Points, in no order, along strands that fork, close into loops and pass close to each other.
Two points are linked if the straight distance between their rows is under 76.9. Some points are linked to none.
z403: 1, 26, 24, 30, 21, 17, 0, 20, 27, -22, -14, -10, 9, -1, -15, -5, 26, 16, -28, -4, -20, -32, 30, -9, 1, -1
z329: 17, 10, 29, -13, -1, 12, 11, -11, 34, -20, -9, -8, -13, 11, -25, -4, 18, -11, -4, 25, -14, -29, 29, -30, -14, -48
z164: -5, -2, -9, 14, -17, -6, 31, 14, 23, -11, 0, -24, -11, 25, 28, 9, 32, 28, 6, 5, -19, -21, 26, 0, 4, -27
z334: -30, -5, -32, -9, -44, -31, 9, 20, 5, -19, -8, 5, -23, 22, 29, 15, 15, 8, -15, 17, -1, 1, 9, 14, 13, 9
z91: -7, 12, -14, 20, -11, -23, -2, -8, 14, 7, 35, 23, 9, -12, -4, 13, 15, 15, -6, 2, -23, -21, -21, -10, -49, 11
z28: -24, -14, -19, 9, -26, -2, 3, -6, -5, -2, -20, -7, -15, 6, 37, 33, -4, 9, -15, -12, -2, -7, -8, -29, 2, 9
z504: -18, 25, 1, 29, 6, 4, -73, 14, 33, -15, 7, 14, -5, -1, -12, -2, -12, 16, -22, -4, -2, -7, 32, 15, 24, 7
z603: 12, 17, -26, -9, -6, -13, -14, 2, 0, 8, -3, 41, 14, -12, -4, 9, -13, -3, 9, 2, 9, 16, -23, -30, 0, -9
z289: -14, -35, 1, 1, 4, 3, -1, -5, -24, 13, 6, -17, -17, 8, 24, -20, -26, -12, 11, -6, 3, 22, -14, 38, 19, 15
z461: -16, -21, -31, -15, -14, -25, 24, 3, -2, -5, 11, 8, 5, -8, 14, 5, -7, 18, 16, -31, 23, 18, 4, 27, 10, 10
z176: -7, 13, -19, -28, -31, -32, 22, 19, 1, -10, 0, 21, -16, 20, 3, 7, 16, 9, 0, 30, 0, 8, 7, -1, 10, -6
z472: -5, -37, 11, -10, -3, 14, 31, -4, -45, 15, -13, -12, -12, 3, 43, 1, 14, -17, 12, 2, 4, 20, -24, 5, -18, 27
z648: -32, -1, -6, 17, -33, -6, -14, 12, -4, 0, -15, -7, -6, 5, 27, 36, -33, 27, -26, -4, 0, -4, -2, -13, 21, 9
z148: 25, 6, -22, -7, 11, 23, -4, -6, 5, -2, -36, -9, 16, -1, -4, 0, 8, -20, 19, -3, 13, 21, 3, -36, 20, -37
z826: 2, -5, -25, -18, -1, -22, -7, 5, 3, -5, 2, -2, -23, 16, -10, -15, 5, -30, 17, 7, 9, 10, 3, 25, 36, 13
z405: -5, 24, -31, 6, -21, -27, -46, 8, 21, -8, -1, 25, -24, 8, -7, 1, -4, -10, 0, 31, -4, 4, 0, 5, 36, -6
z825: 21, 20, -33, 11, 12, 14, -12, -5, 6, -7, -32, -20, 24, -3, 6, 0, 35, 4, 26, 10, 3, 27, 6, -23, 22, -54
z730: 17, -17, -9, -31, 2, 10, 25, -5, -6, 5, -3, -30, -3, 20, 4, 1, 29, -34, 32, 10, 4, 2, 3, -11, -1, -21
z720: 19, 7, 23, -2, 20, 23, 21, -12, 14, -3, -2, -28, 19, -6, -20, -16, -24, 10, 7, -24, 10, -16, 11, -9, 9, -29
z883: 8, 25, 4, -2, -15, 2, 24, 27, 1, 4, -10, -20, 5, 19, 0, 12, -13, 34, 4, 26, -7, 0, 3, -9, 24, -26
z912: -13, -11, 39, 8, -3, -3, 17, -7, -2, 4, -6, -10, -15, 3, 0, 15, -21, -10, -18, -16, -1, -33, -14, -11, -4, 52
z558: 27, 10, 25, -23, -5, 6, 3, -4, 10, 2, 2, -7, -9, 12, -28, -3, 20, -27, 10, 48, -18, -9, 4, -30, -22, -30
z443: -8, -15, 6, -18, -6, -2, 20, 19, -38, 14, 5, 8, -5, 8, 16, -6, -29, 2, 21, 10, 10, 28, -18, 40, 21, 11
z644: 19, 31, -15, 8, 13, -1, -8, 31, -1, -19, -28, -27, 0, 13, -10, -7, 30, 1, 10, 23, -5, 22, 18, 18, 53, -7
z616: 10, -12, 36, -24, -6, -14, 36, 11, -36, 17, 4, -9, -10, 8, -2, 24, 0, -26, 26, 16, -1, -2, -26, 6, -13, 44
z410: 3, -15, 10, -14, 29, 8, 17, -18, 9, -9, 6, 17, 8, -17, -29, -29, -10, -6, -9, -43, 24, -9, 20, 14, -19, 2
z753: -11, -12, -10, -2, -19, -9, -5, -13, -9, 18, 22, 9, -17, 2, 22, -6, -5, -2, -5, 31, -25, 4, -27, -4, -18, -3
z298: 23, 9, 21, -35, -3, 2, 26, 10, -20, 10, -8, 10, 8, -1, -29, 24, -13, -16, 12, 12, 11, 1, -13, -30, -13, -4
z193: 10, -3, -29, -2, -9, -28, 19, 1, 10, 7, 25, 5, 8, -3, 3, 7, 15, 29, 33, 6, 0, 8, -9, -12, -26, -29
z547: -13, -19, 49, -10, -31, -8, 52, -8, -46, 15, 2, 16, -11, -20, 28, 21, -14, 23, 5, 4, 13, -8, -27, 16, -29, 34
z688: 8, 34, -23, 26, 13, 4, -46, 13, 5, -14, -26, -28, -10, 14, -5, 3, 25, -2, 8, 23, 4, 32, 34, 37, 64, -12
z921: 9, -21, 29, -8, 4, 8, 30, -2, -4, 16, 2, -32, 7, 7, 0, 3, -39, 12, 24, -15, 13, -8, -6, -2, 9, -15
z890: 16, -12, 22, -39, -8, -7, 39, 14, -35, 17, -6, 2, -3, 4, -9, 28, -16, -23, 39, 9, 16, 6, -13, -3, -8, 14
z180: 14, 19, 6, 3, 21, 13, -36, 4, 7, 2, -20, 22, 20, -12, -31, -3, -12, -21, 2, -20, 19, 3, 2, -24, 25, 26
z6: 0, -13, 23, 16, 1, 18, 24, -19, -27, 34, 20, -24, 3, 1, 19, -13, -9, 13, 5, 16, -22, -3, -34, 10, -33, 3
z741: 0, 4, 15, 6, 24, 39, -17, 2, -5, 9, -15, -14, 9, 5, -3, -23, -23, -22, -16, -4, -9, -2, 5, 2, 20, 1
z209: 13, 14, -20, 7, 3, -26, -29, -5, 29, -1, 2, 34, 9, -20, -18, 0, 6, -1, 6, 0, 6, 4, -10, -33, 2, -10
z623: -21, 0, 12, 18, -16, -20, -8, 2, 2, 5, 9, 7, 3, -9, 9, 29, -26, -6, -13, -15, -2, -27, -18, -7, -1, 52
z948: -7, 11, -10, 0, 0, 7, 15, -8, -16, 4, 18, 41, 16, -15, -3, -14, 20, 15, -33, 5, -9, 12, -12, 11, -56, 4
z178: -3, -20, 43, -4, -9, -13, 23, -13, -37, 11, 2, 0, -11, -15, 13, 20, -8, -14, 15, -12, 4, -21, -36, 1, -21, 57
z790: 4, 1, 14, -35, -16, -18, 44, 15, -26, 21, 30, 17, 7, 10, 9, 3, 20, 9, 15, 31, -11, 22, -10, 25, -32, 12
z511: 12, -17, 13, -18, 20, 12, 17, -29, -25, 14, 24, 39, 8, -23, -29, 1, -22, -8, 12, -28, 21, -11, -22, 10, -49, -3
z919: 13, -23, 16, -35, -20, 3, 28, -36, -4, 15, 30, 4, -13, 4, -12, 7, 6, -2, 4, 4, 11, 7, -5, -15, -60, -38
z133: 4, -1, -28, -32, -30, -28, 2, 7, -13, 13, -1, 28, -18, 8, 4, 14, -3, -14, 15, 23, 8, 17, -14, -17, 6, -15
z813: -22, 5, -40, -8, -24, -31, -11, 20, 3, -20, 2, 1, -20, 19, 5, -2, 13, -2, -4, 8, 4, 18, 19, 47, 33, 15
z748: 2, -8, -1, 8, 6, 17, 10, -2, 12, 3, 24, -18, 4, 4, 12, -41, 2, 29, -9, 7, -15, 5, 18, 31, -8, -35
z219: -29, -18, -4, 11, 2, -10, -31, 10, 12, -10, 3, -6, -9, 3, 2, 8, -29, -5, -9, -38, 21, -9, 19, 21, 33, 48
z311: 2, 3, 20, 10, 3, -16, 11, 6, 17, -4, 26, -15, -3, 4, -11, -11, -14, 26, 2, 2, -16, -30, 2, 14, -1, 1
z855: 10, 5, 32, -4, -13, 12, 18, -14, 3, 16, 22, -16, -16, 20, -13, 13, 15, -14, -2, 47, -28, -21, -13, -24, -47, -16
z316: 8, 13, -19, 9, 12, 9, 12, 29, 1, -21, -25, -26, 11, 19, 4, -3, 54, -8, 9, 5, -10, 11, 24, 10, 18, 0
z363: 15, 33, -4, 17, 4, -6, -32, 1, 27, -23, -40, 12, -8, 4, -14, 6, 11, 0, 2, 26, 15, 7, 29, -24, 64, -25
z181: 12, -23, -7, -20, 18, -8, 11, -14, 16, -19, 11, 4, -11, 1, -14, -34, 15, -20, 7, -20, 11, -4, 20, 14, -4, -5
z898: -1, -5, 12, 1, 7, -2, 8, -30, -17, 17, 21, 40, 15, -23, -17, 19, -24, -7, -2, -23, 12, -23, -33, -10, -42, 23
z104: -3, -43, 32, -11, -6, 1, 33, -48, -18, 9, 9, -3, -23, -12, 12, 4, -8, -11, -3, -23, 21, -23, -10, -4, -39, 11
z594: -31, -16, -12, 15, 3, 25, -1, -5, -9, -4, -12, -8, 3, -2, 22, -3, 8, 4, -43, -30, -8, -3, 10, 2, -11, 32
z803: -17, -17, 11, -1, -21, 7, 21, -25, -44, 16, 13, 49, 8, -29, 25, 16, -32, 24, -9, -12, 14, 8, -33, 17, -32, 3
z467: 2, -36, -3, -29, -11, 11, 19, -24, -16, 15, 2, 23, -15, 3, 18, -6, -30, -13, 0, -2, 18, 14, -14, -8, -9, -32
z321: 22, 3, 17, -22, 23, 25, -15, -4, -4, 9, -18, 0, 11, 1, -29, -19, -25, -45, 15, -4, 17, 8, 0, -9, 21, -3
z895: 2, -24, 7, -14, -10, 4, 37, -4, -20, 16, 9, -18, -8, 15, 34, 6, 41, -16, 6, 16, -12, 7, -13, -2, -42, 27
z234: 6, 4, -5, -3, 28, 17, -6, -10, 16, -18, -18, 31, 18, -26, -23, -32, 4, 3, -24, -39, 23, 5, 25, -13, -1, -2
z896: 23, 11, -17, -2, 22, -6, -25, -14, 22, -13, -12, 15, 7, -14, -18, -17, 21, -22, 13, 7, 5, 4, 7, -28, 14, -21
z952: 0, -40, 28, -19, -12, 2, 42, -51, -12, 15, 26, -6, -27, -2, 4, 6, 16, -9, -5, -4, 12, -12, -3, -2, -64, -10
z250: 14, 28, 24, 17, 14, 13, -8, 9, 37, -28, -22, -3, -1, 0, -13, -8, 16, 0, -10, 4, -10, -32, 35, -27, 18, -25
z257: -13, 15, -16, 12, -14, -5, -50, 11, 8, 5, 0, 10, -14, 18, 3, 8, -18, -18, -8, 23, -7, 3, -10, -5, 34, 13
z398: -7, 14, 18, -4, -9, 3, 15, 28, -18, 6, -8, -9, 5, 8, 2, 21, -25, 3, -7, 19, -13, -8, -14, -12, 10, 17
z941: 32, 28, -2, -15, -7, -31, 17, 18, 4, -10, -15, 9, 7, -1, -26, 6, 26, 21, 30, 38, 10, 20, 3, -11, 8, -28
z177: 29, 15, 6, -30, -2, -14, 19, 13, -3, 2, -8, 9, 8, -2, -29, 0, -6, 2, 31, 23, 13, 12, -5, -11, 6, -19
z438: -26, 5, -2, 8, -13, -3, -24, 4, -12, 11, 21, 36, 17, -13, 5, 3, -40, 16, -24, -13, 4, 12, -15, 20, -6, 15
z966: 18, 44, -4, 36, 7, 2, -59, 11, 23, -11, -28, -16, -9, 5, -9, 19, 10, 2, 16, 17, 9, 3, 25, -1, 70, -21
z490: -20, -3, 5, 20, 11, -6, -6, 3, 20, -6, 20, 2, -2, -5, -5, -15, -15, 27, -26, -23, -7, -14, 8, 25, -4, 15
z62: 3, -19, -9, -16, -2, 15, 12, -14, 5, 9, 8, -2, 2, 3, 10, -33, -9, 6, 6, 4, 5, 20, 0, 5, -6, -47
z218: 2, 18, 17, 7, -3, -29, -11, 19, 25, -4, 22, -2, -8, 6, -22, -16, -20, 11, 11, 31, -19, -19, -4, 29, 16, 1
z873: -10, 9, -10, 20, 9, 2, -28, 13, 9, -2, 12, 11, 8, -2, 0, -22, 22, -12, -25, 12, -33, -3, -2, 12, -17, 28
z668: 4, -16, -15, -34, 9, -18, 13, 13, -20, 3, 10, 25, -3, -2, -12, -12, 7, -36, 21, -2, 13, 17, -7, 24, 3, 29
z596: 11, 15, 28, 6, 3, 11, 11, -6, -15, 27, 24, -13, 8, 6, -11, 3, -5, 2, 4, 28, -29, -12, -26, -6, -40, -3
z113: -14, 9, 18, -16, 3, 12, 37, 26, -34, 7, -15, 17, 17, -4, -3, 8, -10, 9, -22, -2, 2, 1, -5, 4, -12, 29
z687: -3, 10, -6, 1, 5, 11, -10, -12, 6, -5, 10, 29, -3, -5, -11, -34, 29, -6, -34, 26, -26, 0, 5, 1, -38, -10
z422: -33, -23, 0, 21, 1, 18, -10, 9, -24, -1, -9, -26, -8, -8, 39, 0, 0, 3, -32, -9, -10, 7, 2, 15, 5, 41
z846: -28, 1, -31, 4, -11, 14, -26, 6, 4, -8, -16, 18, -2, 6, 21, 1, -9, 16, -39, -8, 5, 20, 21, -2, 24, -19
z488: -26, -28, 24, -3, -6, -4, 26, -36, -7, -1, 23, 21, -18, -14, 5, -11, -11, 7, -30, -23, 13, -23, -4, 17, -33, 26
z111: 21, 30, 7, 24, 30, 20, -46, 3, 17, 4, -21, -7, 34, -12, -20, -1, -9, 1, 9, -18, 18, 7, 10, -28, 36, 1
z132: -1, 17, -32, 25, 11, -13, -43, 18, 6, -5, 3, -24, 9, 5, 1, 16, 2, 10, 14, -6, -9, 10, 6, 17, 29, 3
z764: -29, 17, -9, 12, -27, -24, -28, 35, -1, -12, 0, -5, 11, -2, 0, 42, -31, 31, -14, -15, 14, -3, 13, 12, 24, 31
z699: -23, -43, 26, 4, -22, 5, 8, -32, -48, 6, -5, 28, -23, -32, 47, -9, -31, 14, -11, -22, 20, 8, -29, 30, -18, 22
z819: -24, -49, 16, 13, -20, -15, -1, -21, -26, 0, -3, -4, -31, -35, 47, 3, -19, 18, -3, -40, 21, 6, -26, 24, 4, 34
z384: 14, -1, -6, 34, 25, -1, -26, -15, 37, -14, 10, -11, 18, -18, -2, -20, -2, 34, 8, -29, -3, -7, 16, -1, 2, -37
z778: 15, 9, 8, -16, 13, 35, 12, -35, -5, 6, -1, 15, 20, -19, -32, 6, 8, -19, -13, -12, 11, 1, -3, -40, -58, -29
z755: -7, -21, -15, -11, 4, -22, 19, 3, 22, -18, 9, -2, -2, 2, 1, -11, 4, 10, 2, -37, 24, -4, 23, 14, 17, 2
z918: 7, 6, 10, -2, 16, 48, 14, -13, -23, 11, -12, -1, 24, -3, -11, -14, -8, -4, -18, 2, -7, 8, -6, -21, -31, -26
z442: -17, -13, 0, 12, -20, 10, 18, -23, -6, 6, -7, 1, -6, -5, 25, 23, 3, 11, -27, -14, -9, -18, -15, -37, -40, 5
z971: 2, -17, -26, -11, -4, -2, 3, 0, -3, 5, 3, -22, -18, 25, 18, -14, 9, -22, 18, 8, 1, 14, -4, 14, 23, 0
z473: -3, -1, 8, -2, -17, 5, 38, 10, 8, 1, -8, -28, -5, 24, 22, 7, -1, 30, 2, 10, -8, -6, 14, -10, 10, -27
z361: 8, 16, 10, -11, 21, 11, 12, 19, 0, -13, -19, 3, 20, -2, -24, -15, 27, -18, -15, -7, -3, -1, 16, -3, -3, 28
z763: 14, -6, 41, -16, 4, -21, 38, 2, 10, 10, 26, -27, -1, 5, -16, 5, -21, 15, 24, 12, -3, -24, -6, 7, -14, -7
z168: 11, 13, -35, 12, 3, -31, -15, 15, 13, -13, 6, -11, 17, -3, -9, 8, 19, 15, 24, -11, -1, 12, 0, 16, 14, 3
z634: 21, -17, -3, -28, -10, -7, 27, -26, 16, 11, 27, -8, -1, 2, -3, 7, 22, 11, 30, 10, 0, 8, 2, -15, -39, -54
z859: 9, -16, 0, -8, -20, -27, 8, -7, 14, 6, 8, -13, -26, 14, 11, 24, -7, -11, 28, 14, -7, -23, -21, -24, -2, -12
z74: -10, 4, -13, -6, -4, 17, -50, 1, 3, 10, -9, 22, -15, 13, 5, -11, -20, -37, -20, 10, -2, 7, -4, -24, 24, 5
z147: 12, 10, 3, 13, 18, 1, 9, -11, 34, -15, 6, -6, 20, -20, -21, -11, -5, 30, -1, -21, 5, -12, 10, -16, -8, -31
z957: 15, 15, -9, 6, -10, -15, -12, 9, 21, 8, 9, -18, -16, 18, 2, 15, -8, -1, 30, 34, -24, -16, -21, -19, 7, -29
z340: -19, -22, 9, 21, -12, -5, -1, -13, -20, 18, 25, -10, -8, -5, 38, -1, -9, 14, -2, 11, -22, 6, -30, 12, -28, 17
z36: -6, -1, 11, -7, -7, 19, -13, -10, -15, 20, -7, 26, -9, 1, 5, 8, -26, -33, -21, 15, -4, -10, -23, -30, -3, 18
z428: -8, 2, 34, -23, -20, 4, 48, 14, -45, 20, 10, 23, 12, -4, 15, 9, -8, 23, -8, 13, 0, 4, -16, 21, -27, 14
z294: -5, 10, 0, 24, 16, 38, -29, 3, 0, 7, -9, -23, 15, 4, 11, -9, -14, 5, -21, 4, -20, 5, 2, -2, 9, -18
z667: 23, 25, -6, 20, 29, 16, -33, 1, 17, -8, -27, -29, 35, -12, -15, 3, -12, 8, 23, -27, 22, 23, 23, -9, 51, -27
z638: 6, -15, -18, 3, -4, -9, -11, -16, 16, 0, -5, -24, -8, 7, 12, 24, -11, -16, 27, -23, 6, -18, -10, -38, 21, -4
z886: -20, 5, -2, 19, -3, -16, -71, 10, 26, -6, 2, -1, -11, 6, -8, 14, -22, -7, -9, -21, 13, -16, 25, 15, 37, 37
z478: -27, -41, 4, 9, -9, -13, -14, -15, 0, -2, -2, -7, -26, -6, 24, 8, -41, -2, -4, -42, 31, -5, -4, 19, 31, 31
z251: 10, -16, 0, -33, 11, 1, 17, 1, -35, 4, 9, 41, 10, -14, -15, -8, -8, -23, 9, -12, 22, 15, -14, 13, -26, 11
z360: 11, 16, -9, -3, 23, -2, 21, 18, -2, -16, -7, -2, 21, -5, -12, -20, 45, 4, 5, 1, 0, 17, 14, 2, -15, 8
z982: 4, 30, -13, -6, -4, -17, -37, 12, 22, -15, -22, 31, -5, -2, -20, -11, 2, 5, -7, 16, 25, 24, 24, 4, 53, -6
z333: -5, -11, 21, -19, 9, 48, 32, -22, -31, 17, -4, 4, 3, 1, -5, -16, -3, -17, -24, 0, -1, 3, -8, -3, -39, -8
z331: -20, -13, -6, -26, -20, -9, 27, 19, -14, 2, -1, 15, -1, 2, 11, -1, -22, 28, -8, -7, 16, 19, 6, 28, 16, -1
z818: -13, -13, -17, 31, 13, 2, -18, 9, 10, -10, 22, -30, -7, 13, 12, -18, 28, -5, -3, -2, -33, -6, 10, 37, -6, 20
z307: 27, 0, -11, -33, -1, 12, 7, -3, -1, -7, -29, -23, -8, 19, -6, -4, 24, -42, 23, 15, 7, 10, 13, -26, 25, -35
z641: 29, 23, 3, 4, 11, -18, 11, 15, 20, -21, -5, -1, 14, -7, -23, -14, 49, 13, 25, 29, -6, 11, 17, 1, -2, -13
z958: 4, 21, 8, 12, 24, 3, -2, 18, 22, -23, -14, -2, 16, -7, -28, -3, 29, -10, -19, -19, -10, -25, 25, -12, 5, 36
z49: -8, -1, 8, 9, -2, 13, 9, -35, -11, 12, 8, 17, 4, -10, -2, 23, -12, 3, -18, -17, -4, -20, -29, -34, -48, 5
z927: -24, -15, 1, 15, 16, 11, 15, -13, -2, -6, 7, 0, 9, -7, 0, -14, 6, 4, -31, -34, -3, -19, 2, 20, -30, 39
z338: 17, 27, -20, 21, 21, -9, -38, 9, 9, -18, -23, -20, 17, -12, -16, 12, -4, 28, 23, -17, 36, 32, 28, 7, 57, -23
z217: -29, -14, -14, 22, -8, -7, -30, 22, -8, -2, -7, -36, -18, 14, 29, 18, 7, -18, -9, 1, -15, 5, 4, 28, 24, 44
z535: 6, -2, -22, -15, 9, 9, 7, 4, -23, 7, -3, 36, 21, -16, -3, 1, -17, -1, 6, -27, 17, 18, -12, -2, -12, 1
z149: -16, 1, -3, 5, -15, -27, -3, -1, -3, -2, 21, 20, 8, -12, 4, 14, -1, 0, -11, -9, -11, -23, -26, 6, -26, 49
z88: 1, -3, -8, 18, 30, 9, -26, -3, 27, -16, 13, -13, 13, -9, -6, -41, 3, 22, 0, -18, -9, 10, 25, 29, 12, -33
z215: 11, 0, -25, 21, 13, -5, -16, -4, 37, -29, -6, -27, -9, 6, -2, 2, 33, -15, 21, -24, -1, -20, 27, -11, 25, -24
z712: -5, -11, 17, -24, -1, 36, 25, -3, -30, 11, -9, -8, -6, 17, 7, -28, 20, -22, -29, 27, -11, 9, 5, 3, -24, 3
z629: -12, -18, 9, 35, 6, 5, -17, 8, 13, -6, 5, -49, -19, 14, 24, 3, 13, -13, -4, -1, -34, -21, 3, 17, 14, 21
z901: 8, -4, -24, 11, 3, -2, -26, -16, 33, -11, -13, -18, -14, 11, 7, 7, -1, -17, 19, -29, 8, -13, 15, -23, 39, -22
z423: 6, 19, -17, 38, 2, -2, -31, 12, 28, -6, -8, -23, -12, 12, 13, 23, 17, -6, 24, 17, -34, -24, -1, -13, 15, -29
z747: 12, 10, -22, -1, -9, -47, 11, 14, 4, 2, 24, -3, 14, -1, -9, 17, -2, 22, 38, 0, -4, 9, -20, 8, -4, -4
z866: -11, 20, -36, 33, 6, -9, -59, 19, 18, -14, -6, -24, -12, 9, 15, 30, 20, -7, 5, 7, -27, -1, 6, 13, 24, 0
z96: -4, 30, 13, 25, 8, -9, -43, 22, 25, -7, 10, 10, 4, -2, -28, -22, -12, 13, -20, 18, -12, -13, 20, 27, 23, 14
z716: -6, -7, 6, -14, -3, 12, 23, 4, -13, 8, 5, -5, -11, 20, 6, -9, 42, -19, -22, 29, -25, -6, 2, -2, -29, 17
z108: 19, 32, -10, 33, 14, 22, -24, 15, 12, -4, -19, -18, 26, -2, 2, 0, 13, 21, 4, 18, -21, 15, 2, -17, 12, -37
z339: 37, 4, -1, -23, 21, 19, 1, -26, 9, -2, -10, 2, 31, -24, -28, -11, 22, -11, 17, -2, 12, 15, -1, -36, -36, -45
z631: -13, 25, 17, -10, 9, 14, 11, 20, -24, 9, 0, 36, 15, -15, -23, -22, -16, 12, -36, 12, -8, 7, -2, 25, -10, 25
z824: -14, -1, -13, 5, 6, 25, -20, -4, 13, -7, -8, 25, 7, -9, -3, -18, -15, 12, -46, -27, 16, 7, 24, -9, 11, -10

A fork is a point with three links, a tip a point with one. Leave the first point through the second and follow the links. Name the first fork or tip that comes.
z596; z855: z360
z472; z895: z339
z803; z699: z311
z747; z168: z215

A piece is all that can be reached along the links. How many separate loops has the piece of each point below (a circle has one, a figure eight two, a Y none), and how many tips (points with one link)?
z803: loops 0, tips 4
z257: loops 0, tips 6
z108: loops 2, tips 3
z918: loops 0, tips 2

A tip is a point with one link. Name the tips that can be reached along the links from each point below, in the order of the rows.
z747: z948, z803, z467, z215
z181: z846, z764, z338
z716: z472, z339

Name the points in between on the shortest way along the links from the first point to the second, in order.
z687; z219: z873, z818, z629, z217, z422, z594, z927, z490, z311, z218, z96, z504, z886
z898; z896: z511, z251, z535, z603, z209
z257; z941: z405, z982, z363, z966, z688, z644, z316, z360, z641
z331; z535: z443, z289, z971, z826, z668, z251
z442; z321: z49, z898, z511, z251, z535, z603, z209, z896, z148, z825, z108, z294, z741
z846; z176: z824, z234, z410, z181, z755, z461, z331, z443, z289, z971, z826, z813, z334
